A landscape with many peaks, sampled at points; each row gives a point and its height.
A climber steps from a point to the highest of its 2 nearest points, and stops where none of them is higher. Distance is the straight distance between rows; heights are no part of it.
(364) height 40.8: [99 90 136 114 88 106 123 92 102 95 94 120 127 107 108 55 106 52 85 104 123 101 110 76 46 118 68 116 111 87 82 64 127 83 90 94 64 81 124 92 100 104]
(266) height 13.2: [104 102 102 80 102 103 84 94 136 100 115 100 92 100 103 126 99 125 99 95 85 104 103 106 138 100 105 108 91 107 102 104 76 137 117 85 119 117 65 108 79 77]
(647) height 43.6: [104 96 133 112 109 123 110 111 83 76 69 103 101 114 115 60 96 67 103 83 116 138 136 69 68 77 81 99 135 106 119 63 127 115 95 103 35 104 113 114 137 83]
(362) height 52.0: [91 98 81 104 109 101 105 116 86 85 83 99 90 96 120 69 99 77 92 81 109 111 116 62 73 69 104 107 124 93 112 87 110 101 77 109 58 94 106 112 113 97]
(363) height 2.9: [87 126 35 117 113 81 105 147 40 99 98 81 71 88 85 107 109 117 89 96 98 94 78 98 82 76 122 83 90 95 100 131 93 70 68 119 87 85 114 114 124 110]
(698) height 11.8: [99 105 91 86 117 109 77 110 105 91 95 89 74 108 111 123 95 123 109 77 85 117 112 96 140 68 123 96 113 117 122 107 87 139 109 95 98 122 71 122 108 75]
(117) height 58.5: [89 131 46 77 72 79 107 131 121 99 115 97 94 83 95 113 107 109 72 105 84 78 87 84 89 106 98 114 63 76 76 126 63 92 77 118 113 90 74 115 48 85]
(521) height 68.1: [105 96 132 82 83 98 113 81 154 116 131 116 126 98 88 108 107 95 78 123 91 87 110 109 101 142 63 117 72 96 77 82 80 111 119 85 122 106 75 99 59 78]
(755) height 10.9: [89 94 93 97 92 104 101 86 99 85 79 116 110 90 144 63 97 58 101 85 125 90 98 60 63 92 115 118 133 88 95 76 130 79 78 113 92 84 131 72 89 150]
(756) height 19.3: [86 140 19 98 82 75 99 149 70 99 94 84 70 78 97 119 102 114 86 97 89 80 70 83 81 86 126 99 78 82 90 139 84 70 67 138 117 89 100 110 71 110]
(683) height 47.6: [112 79 138 69 91 128 77 53 153 80 92 116 115 100 149 90 98 94 121 99 111 102 110 87 116 103 105 117 131 118 104 77 129 129 130 90 132 117 106 58 76 125]
(498) height 38.7: [98 83 133 120 101 113 117 90 78 92 81 116 122 112 114 54 102 62 105 94 130 107 110 81 56 101 88 107 133 91 96 74 138 75 95 99 60 82 133 85 133 120]
(460) height 42.2: [104 92 150 105 81 113 117 89 118 93 94 117 121 106 106 61 104 50 82 109 115 109 122 80 57 118 61 118 104 91 86 60 118 102 99 91 67 95 113 92 90 86]
(468) height 17.5: [87 121 47 90 95 89 97 132 95 96 97 87 78 88 106 102 103 108 85 89 88 89 98 78 93 76 115 105 92 88 100 119 79 97 75 121 97 94 85 118 85 94]
(244) height 36.6: [105 77 155 124 112 112 118 86 71 97 86 114 127 128 99 63 104 79 117 100 132 111 110 101 69 103 86 97 131 97 101 83 140 76 108 94 66 89 132 88 158 119]
(567) height 40.3: [98 98 132 110 117 120 103 123 82 79 67 93 90 112 108 80 95 77 104 81 105 149 141 73 82 76 78 88 128 117 121 74 120 132 98 105 30 119 102 135 144 64]
(699) height 43.4: [114 78 141 98 108 96 113 68 110 133 132 118 132 115 67 117 115 123 110 132 104 80 81 161 121 149 84 92 67 108 88 100 91 86 141 68 149 99 95 86 96 97]
(474) height 13.9: [98 86 79 85 91 109 74 70 129 82 84 104 96 84 147 99 83 97 123 84 97 87 95 81 124 82 137 109 122 103 117 104 110 112 93 110 133 103 106 67 76 146]
(752) height 37.0: [108 95 135 116 118 103 104 104 82 115 111 90 103 118 57 111 101 116 101 106 100 122 108 137 116 109 76 83 94 107 103 93 93 108 117 79 74 105 86 123 141 69]
(162) height 29.2: [106 78 156 90 89 110 111 64 135 106 110 129 136 108 113 80 110 76 98 121 116 91 104 108 81 137 74 117 107 104 81 74 123 94 124 84 118 96 111 73 87 110]
(221) height 24.0: [89 118 34 100 73 86 82 106 88 99 94 86 87 69 116 129 78 107 112 99 85 69 64 100 114 96 155 101 86 96 105 144 90 76 79 131 156 89 121 75 59 156]
(491) height 52.5: [99 103 142 129 106 104 119 114 92 108 88 92 91 109 61 85 102 83 86 107 90 143 136 101 76 112 44 78 94 102 101 73 97 120 98 93 32 104 104 143 143 50]
(532) height 48.4: [109 105 153 99 92 113 99 90 139 105 101 106 99 107 87 107 100 91 82 102 84 130 127 96 104 122 61 111 91 107 95 65 85 135 115 84 77 124 75 125 82 50]
(590) height 23.2: [95 84 92 111 112 98 100 89 78 93 87 106 106 97 118 82 96 87 112 84 120 95 91 89 87 86 118 101 127 93 107 96 123 77 87 100 97 88 123 83 121 141]
(782) height 35.9: [102 86 131 136 122 107 128 105 52 97 89 104 120 123 77 66 101 86 116 99 129 115 110 107 67 103 79 84 125 94 104 94 133 72 98 96 44 85 138 104 175 111]
(246) height 40.4: [105 100 91 108 110 85 108 105 80 111 118 97 108 104 76 105 106 112 93 107 105 90 85 119 101 108 99 94 81 91 89 111 91 80 97 92 110 89 101 99 106 103]
(463) height 24.9: [98 86 113 106 106 97 109 86 91 102 98 112 117 104 108 83 102 84 105 94 121 93 92 98 86 105 100 103 116 91 92 91 120 78 98 96 99 86 116 81 114 127]
(385) height 54.0: [109 105 147 82 94 126 89 82 153 97 106 108 102 103 110 120 92 103 93 96 87 124 125 92 125 118 80 119 102 115 98 72 87 152 125 83 96 135 68 113 68 56]
(560) height 27.1: [97 79 128 102 98 96 112 70 110 109 111 128 134 107 109 88 110 79 104 114 123 75 86 109 84 133 94 108 105 98 86 91 122 74 110 90 128 85 121 70 91 135]
(136) height 15.1: [92 117 57 87 115 98 92 154 88 94 88 72 57 97 100 117 109 118 83 90 73 109 116 80 108 56 117 91 102 116 121 121 77 131 91 126 71 115 63 145 114 50]
(437) height 39.2: [100 92 136 138 120 102 132 116 54 111 96 96 116 125 50 77 101 94 109 111 114 121 115 119 71 113 62 73 105 97 100 92 114 81 101 94 39 87 132 120 172 86]
(208) height 36.8: [109 93 112 112 116 94 106 101 77 116 117 96 107 111 66 106 105 117 103 111 107 99 90 130 109 112 90 86 90 98 96 101 97 89 109 82 98 98 94 103 123 91]
(218) height 7.0: [111 107 63 92 109 95 75 104 80 99 109 81 71 97 93 138 95 143 121 94 82 93 78 134 154 78 138 84 88 110 121 140 82 106 102 102 140 106 85 89 107 103]
(294) height 47.2: [107 65 118 92 107 108 80 45 131 97 100 108 114 98 123 110 92 113 136 105 105 81 86 124 141 109 126 97 121 119 106 111 120 104 129 88 165 104 120 52 93 151]
(809) height 39.3: [106 125 56 88 90 84 95 118 90 111 125 84 83 97 77 131 111 132 90 110 82 84 75 128 124 101 112 94 63 89 89 134 66 90 96 103 132 102 74 101 78 83]
(786) height 31.2: [109 84 163 107 97 106 113 72 119 113 109 117 128 117 88 82 107 84 97 117 109 106 112 114 93 132 67 109 96 101 90 74 112 99 122 83 95 99 100 96 107 88]
(393) height 48.3: [104 99 156 130 107 110 121 105 82 116 93 91 102 120 53 95 97 97 102 111 93 146 131 119 93 118 46 71 97 109 103 78 99 115 107 89 41 109 105 142 158 53]
(121) height 51.3: [92 135 42 90 74 70 107 131 93 112 115 96 97 84 79 126 109 111 77 112 95 74 64 100 87 118 105 105 55 77 72 130 77 68 84 116 131 89 98 101 58 106]
(749) height 61.2: [100 68 100 100 105 98 87 50 109 105 105 112 118 92 113 117 92 106 133 110 104 70 69 130 130 116 131 94 104 113 104 122 116 80 117 97 174 90 132 53 90 163]
(261) height 59.0: [112 93 137 98 97 97 112 81 130 126 133 109 123 107 65 115 109 110 85 128 90 93 102 132 112 138 66 107 67 99 85 87 81 104 126 75 120 102 79 105 83 73]
(245) height 43.5: [107 94 152 134 118 107 125 107 65 116 102 90 107 127 34 93 100 105 108 118 105 130 117 138 91 124 50 64 92 105 103 87 102 94 110 88 50 99 116 133 174 67]
(424) height 5.4: [108 114 49 101 109 90 78 122 64 102 106 77 63 102 90 127 101 140 110 100 82 92 75 132 136 73 138 81 87 107 115 146 83 87 94 109 128 101 90 96 111 97]
(427) height 4.1: [98 118 46 104 110 84 93 132 60 103 104 79 71 97 88 118 102 125 98 96 90 91 79 114 111 75 127 84 87 97 109 136 87 81 83 111 109 96 94 107 114 99]
(260) height 12.6: [98 88 89 89 98 103 87 76 120 88 88 108 103 89 140 89 91 90 111 86 107 93 98 83 107 85 120 112 124 101 103 93 113 106 92 102 120 101 106 74 84 132]
(181) height 16.4: [86 129 41 92 102 89 103 154 84 93 92 77 63 92 94 106 115 113 75 96 76 95 104 73 89 63 115 99 89 95 106 125 74 105 77 132 78 99 72 136 94 62]
(500) height 53.9: [90 122 62 73 72 85 109 113 138 102 120 106 109 81 109 107 106 96 73 108 89 80 95 78 92 115 90 119 71 77 75 113 71 99 86 115 122 93 80 101 41 95]
(490) height 34.4: [102 117 47 86 83 87 85 107 103 106 116 85 82 86 98 136 100 129 102 105 78 76 72 122 136 99 129 96 67 94 98 145 70 89 95 111 153 102 87 86 67 108]
(634) height 58.4: [92 110 108 119 102 98 118 128 97 97 90 93 86 98 78 79 106 78 75 104 87 127 131 79 69 94 59 93 90 94 100 78 89 117 86 99 36 100 95 142 112 52]
(383) height 59.5: [99 106 92 81 76 82 113 95 145 111 129 112 124 91 96 105 106 94 73 118 92 80 100 95 94 133 74 119 67 82 73 95 73 101 101 99 121 95 79 100 49 88]
(49) height 47.5: [99 97 105 97 107 120 98 112 92 73 67 103 93 101 139 63 97 70 101 77 112 123 131 50 76 60 105 111 139 104 123 69 118 118 89 107 47 109 104 108 110 93]
(636) height 57.8: [92 102 93 107 110 98 106 113 91 96 97 93 92 102 100 85 99 92 91 90 102 112 113 86 87 83 90 99 106 96 103 92 99 104 90 99 65 95 93 117 113 83]
(572) height 21.2: [92 93 67 108 111 100 88 96 74 91 79 98 88 91 128 90 88 94 117 79 108 97 93 82 97 64 135 97 129 99 118 102 113 85 80 113 101 91 115 90 119 143]
(286) height 50.7: [114 79 172 99 100 108 107 63 131 125 125 118 130 117 76 107 110 112 105 130 101 96 101 145 115 149 70 103 85 110 91 84 100 107 149 68 130 106 88 95 99 85]
(190) height 28.9: [102 118 38 101 85 88 78 107 77 101 103 79 77 84 100 135 84 127 115 101 81 78 59 129 139 90 153 91 78 105 111 155 84 79 90 116 159 100 104 73 78 130]
(516) height 18.6: [88 101 49 108 98 96 80 96 76 94 79 91 82 76 131 102 78 93 122 78 97 83 82 88 105 73 153 99 118 98 116 120 108 80 70 125 129 91 125 80 96 162]
(415) height 64.9: [94 106 101 112 111 101 108 127 92 96 94 87 88 104 88 92 103 95 84 94 94 122 125 85 91 83 81 92 99 104 110 88 90 121 92 97 51 108 84 140 117 62]
(370) height 53.6: [118 84 168 77 91 137 81 58 148 84 96 117 121 106 139 94 99 94 113 98 111 116 120 89 109 111 90 122 127 122 101 68 128 139 138 83 115 126 98 76 79 99]
(484) height 44.6: [102 113 71 96 97 80 107 114 89 113 125 96 100 95 78 118 110 115 86 112 97 80 75 116 102 113 98 99 68 86 82 120 79 80 93 96 119 92 96 102 83 96]
(481) height 15.8: [97 87 67 101 96 103 74 74 107 88 83 93 91 79 136 107 73 103 131 86 94 83 88 95 132 74 152 100 118 107 121 120 109 99 89 114 146 97 117 68 86 158]
(512) height 9.6: [103 103 86 86 121 105 68 101 93 97 103 82 69 109 96 140 98 149 123 85 81 111 96 126 159 72 132 84 102 121 123 125 84 135 115 92 118 123 69 109 115 82]
(691) height 33.0: [109 84 159 112 106 109 111 82 102 114 105 105 120 121 75 94 103 97 102 109 109 119 115 122 98 123 70 96 102 106 99 79 110 105 122 80 83 102 95 106 126 81]
(356) height 2.1: [85 124 49 123 113 77 112 142 37 101 98 92 85 90 78 100 106 109 88 97 112 89 72 93 66 93 113 82 94 86 91 119 105 59 70 113 78 76 132 110 122 121]
(146) height 13.6: [92 105 77 82 121 108 83 134 96 94 84 80 61 103 114 125 101 120 101 77 77 116 119 78 130 55 129 91 116 122 131 109 85 145 104 112 78 131 64 145 113 53]
(723) height 11.6: [98 91 98 88 93 105 95 79 120 84 91 117 113 90 144 75 96 65 101 90 117 90 107 69 78 95 109 118 121 93 98 77 119 96 88 106 101 93 116 74 77 132]
(422) height 21.5: [85 132 26 92 68 77 90 127 87 101 96 89 83 71 110 126 88 106 97 95 89 71 65 93 99 98 141 104 76 87 95 143 84 72 71 137 142 88 109 91 52 141]
(432) height 16.0: [97 107 66 81 94 94 90 106 120 95 102 96 88 90 117 109 96 112 97 90 90 89 99 87 118 79 117 106 98 95 104 113 84 111 94 109 115 104 80 104 75 102]
(731) height 14.4: [102 98 99 80 93 100 87 85 136 97 115 104 103 96 112 111 96 117 102 98 93 92 99 100 128 100 103 109 97 98 98 104 86 122 112 91 123 108 80 93 71 100]
(445) height 44.5: [109 98 154 103 81 109 113 90 137 101 101 114 113 104 96 80 103 65 77 113 96 120 128 87 75 122 53 119 91 98 89 57 98 118 104 88 70 107 91 109 81 64]
(610) height 41.8: [105 69 136 81 100 114 82 43 136 89 97 116 122 104 132 94 99 101 127 104 114 94 97 111 117 108 113 109 130 118 102 93 134 113 133 89 144 106 117 54 93 137]
(372) height 1.1: [91 108 78 126 113 75 126 128 45 115 105 103 108 98 68 101 108 106 87 108 125 85 70 109 67 115 97 83 83 85 81 110 107 51 84 98 85 77 136 102 121 120]
(24) height 61.6: [113 94 151 78 97 127 84 68 152 90 103 111 111 105 123 111 94 111 107 94 97 119 121 95 126 112 92 119 115 121 98 72 107 146 134 79 108 130 79 94 72 80]

Where does a climber stop that starts at each point below?
(422): (484)
(245): (415)
(424): (468)
(49): (415)
(610): (24)
(560): (752)
(445): (24)
(146): (468)
(244): (24)
(723): (752)
(516): (752)

Call two points neighbours if one is among the 2 nearest of the other. Go from one point of each pair to the other, from neighbour to neighbour, staying as high as possible. Name the lowest point that can't be avoided.
(24) / (415): (782)
(752) / (484): (208)
(117) / (521): (500)
(749) / (24): (610)
